Each row is a point on a tangle of strands that fork, close into loops and nearly touch. The rows are in no order.
In the rows, 128 means zero.
Points whose rows are less than 50.2 apart are linked; no others are. Some points are linked to none.
gamug: [104 147 137  85 165 102 140  71 207 116 148 187 218 158 159]
loke: [140 114 117 154 111 163  99 162  94 139 113 109 102 107 112]
ses: [120 106 116 167 112 153  74 144 121 138 104 105  68 112 125]
kuvil: [105 156 147  82 148  84 173 100 198 127 162 180 216 159 148]
zifa: [166 181 120 127 129 117 165 169  93 129 105  75 157 130 126]
Tak: [ 74  88 148 140 120 124  59  91 175 125 133 170  89 126 166]
kadi: [ 90  91 154 123 128  99  49 155 144 133 109 145  98 121 179]
gure: [149 169 109 120 139 117 228 118 151 142 153 126 181 138  79]
suv: [149 149 117 121 140 139 172  99 120 115 136 119 134 127  96]
dekop: [124 103 113 140 126 159 132 106 120 131 141 142 106 118  94]
Fozav: [ 83  85 137 132 120 127  90  95 164 135 142 168 100 129 147]
banub: [137 161 133  94 120  81 215 141 145 135 153 133 182 148 107]
Dimug: [ 91  88 120 158 119 139  81  90 153 134 130 139  66 127 134]
duki: [161 177 121 113 121 103 175 164 112 127 113  90 159 136 119]
zezit: [120 101 144  94 130 110 100 155 104 126 113 131 122 127 151]
mavuk: [103  97 113 162 113 147  90  95 143 137 127 135  65 123 117]
kinez: [110 164 157  81 133  73 174 117 183 124 163 172 204 158 151]
sagiz: [121  92 138 125 122 128  77 175 105 167  95 106  96 120 163]
Lomi: [122 119 152  83 138  92 107 141 113 109 125 142 136 133 159]
pid: [117  92 107 135 133 152 136  89 127 134 148 151 112 124 103]
geme: [175 169 123 149 133 163 172 130  99 102 130 100 136 121  95]
kamon: [ 88  90 129 153 118 132  60  87 152 125 125 145  58 126 145]
Neb: [158 182 117 134 124 122 202 139 127 119 133 107 152 132  95]
dasav: [153 119 119 158 114 168 102 179  79 150 107  92 116 108 128]
neser: [129 157 139  80 123  75 214 137 152 132 159 149 195 153 118]
Roreg: [127 102 135 146 115 143  72 169  97 175  91  88  89 115 162]
noz: [105  93 128 144 118 127  57 145 128 139 101 115  65 120 157]
kufi: [116  93 115 145 111 149 111 111 130 137 133 140  86 119 109]
Mopok: [169 164 135 120 133 128 139 167  66 148  97  68 149 127 155]
zed: [163 176 119 139 130 139 182 130 114 110 130 100 144 126  91]
Gogor: [172 158 125 141 133 151 144 162  71 117 115  83 141 120 117]
duv: [137 111 116 152 110 163 113 147 102 134 120 120  99 112 102]
libo: [ 97  84 126 128 122 136 114  97 145 133 146 162 106 130 128]
mebem: [130 110 115 195 123 189  49 117 107 112 104  93  42 102 117]
lota: [104 147 128  94 160  98 162  77 203 117 152 173 205 162 151]
pova: [155 170 102 147 157 142 208  97 152 131 149 117 163 131  82]
pogub: [172 139 125 156 130 173 124 172  66 119 122  92 137 113 119]
Mizo: [152 180 116 129 129 120 221 128 139 132 146 119 169 132  85]
vipit: [107 153 155  80 155 102 122  66 191 112 145 195 203 147 166]
Gif: [111  90 127 115 132 133 130  92 129 128 151 162 119 131 124]
dira: [108  76  96 131 152 147 131  68 151 138 154 161 139 138 113]
Lafa: [130 109 114 193 116 181  65 108 122 121 107 101  44 107 114]
Liru: [152 127 119 123 127 145 122 155  83 123 113 107 124 118 118]
dutar: [ 86  89 137 144 122 120  43 109 146 116 109 139  56 123 167]
milog: [174 176 129 127 134 125 149 170  78 136 100  72 155 129 142]
Lomu: [106  92 125 141 113 123  80 147 130 139 112 128  83 126 138]
sedat: [179 167 120 154 133 165 156 153  85  99 131  87 142 118 107]
magut: [150 173 125 101 111  89 214 164 126 131 139 117 180 145  98]
vapek: [150 118 116 144 119 168 132 135  97 122 130 122 113 111  95]
pag: [120 149 153  79 141  73 134 130 137  98 133 143 155 145 156]
merit: [ 94  90 153 101 123 100  81 138 133 122 132 167 121 122 161]
Kozot: [ 76  86 147 142 124 119  36  95 162 112 118 159  68 122 177]
Tik: [119 163 153  80 129  65 195 137 166 125 160 159 197 153 138]
gup: [148 161 108 131 148 132 197  88 140 126 143 118 152 133  93]
Rel: [ 98  86 142 123 115 113  82 137 134 130 123 153  99 126 150]
badud: [118 107 114 174 114 162  70 116 126 129 109 110  54 113 120]
Niza: [106 151 164  78 146  97 113  77 174 106 148 192 190 137 167]
ruzu: [118 102 121 153 115 140  69 157 111 149  91  97  76 117 149]
Vav: [151 180 125 107 116  91 188 170 123 128 123 100 166 141 114]
momu: [148 130 121 131 132 156 155 111 106 116 135 127 120 121  94]
beko: [149 164  99 127 149 123 241 117 153 147 159 127 197 139  69]
Basas: [167 128 124 169 124 180 112 179  68 133 117  91 129 108 123]
Meb: [122  96 134 112 122 124  90 169  99 147 104 116 112 122 152]
vasa: [111 104 158  86 133  93  99 137 124 110 132 157 135 130 158]

A fork is a point with three links, a tip a point with one. Leave the first point through the second and follow the links. Name the first fork or tip that comes.
ses; badud | mebem
zed; Neb | beko
Vav; duki | Mopok
Lomi; vasa | ruzu
loke; duv | pova
kinez; kuvil | Niza

Name the points in between on the shortest way along the links from the first point to the second, in order.
kinez; zifa | Tik neser banub magut Vav duki
gure; Gogor | Mizo Neb zed geme sedat
Meb; Lafa | sagiz Roreg ruzu ses badud
merit; Roreg | Rel Lomu noz ruzu
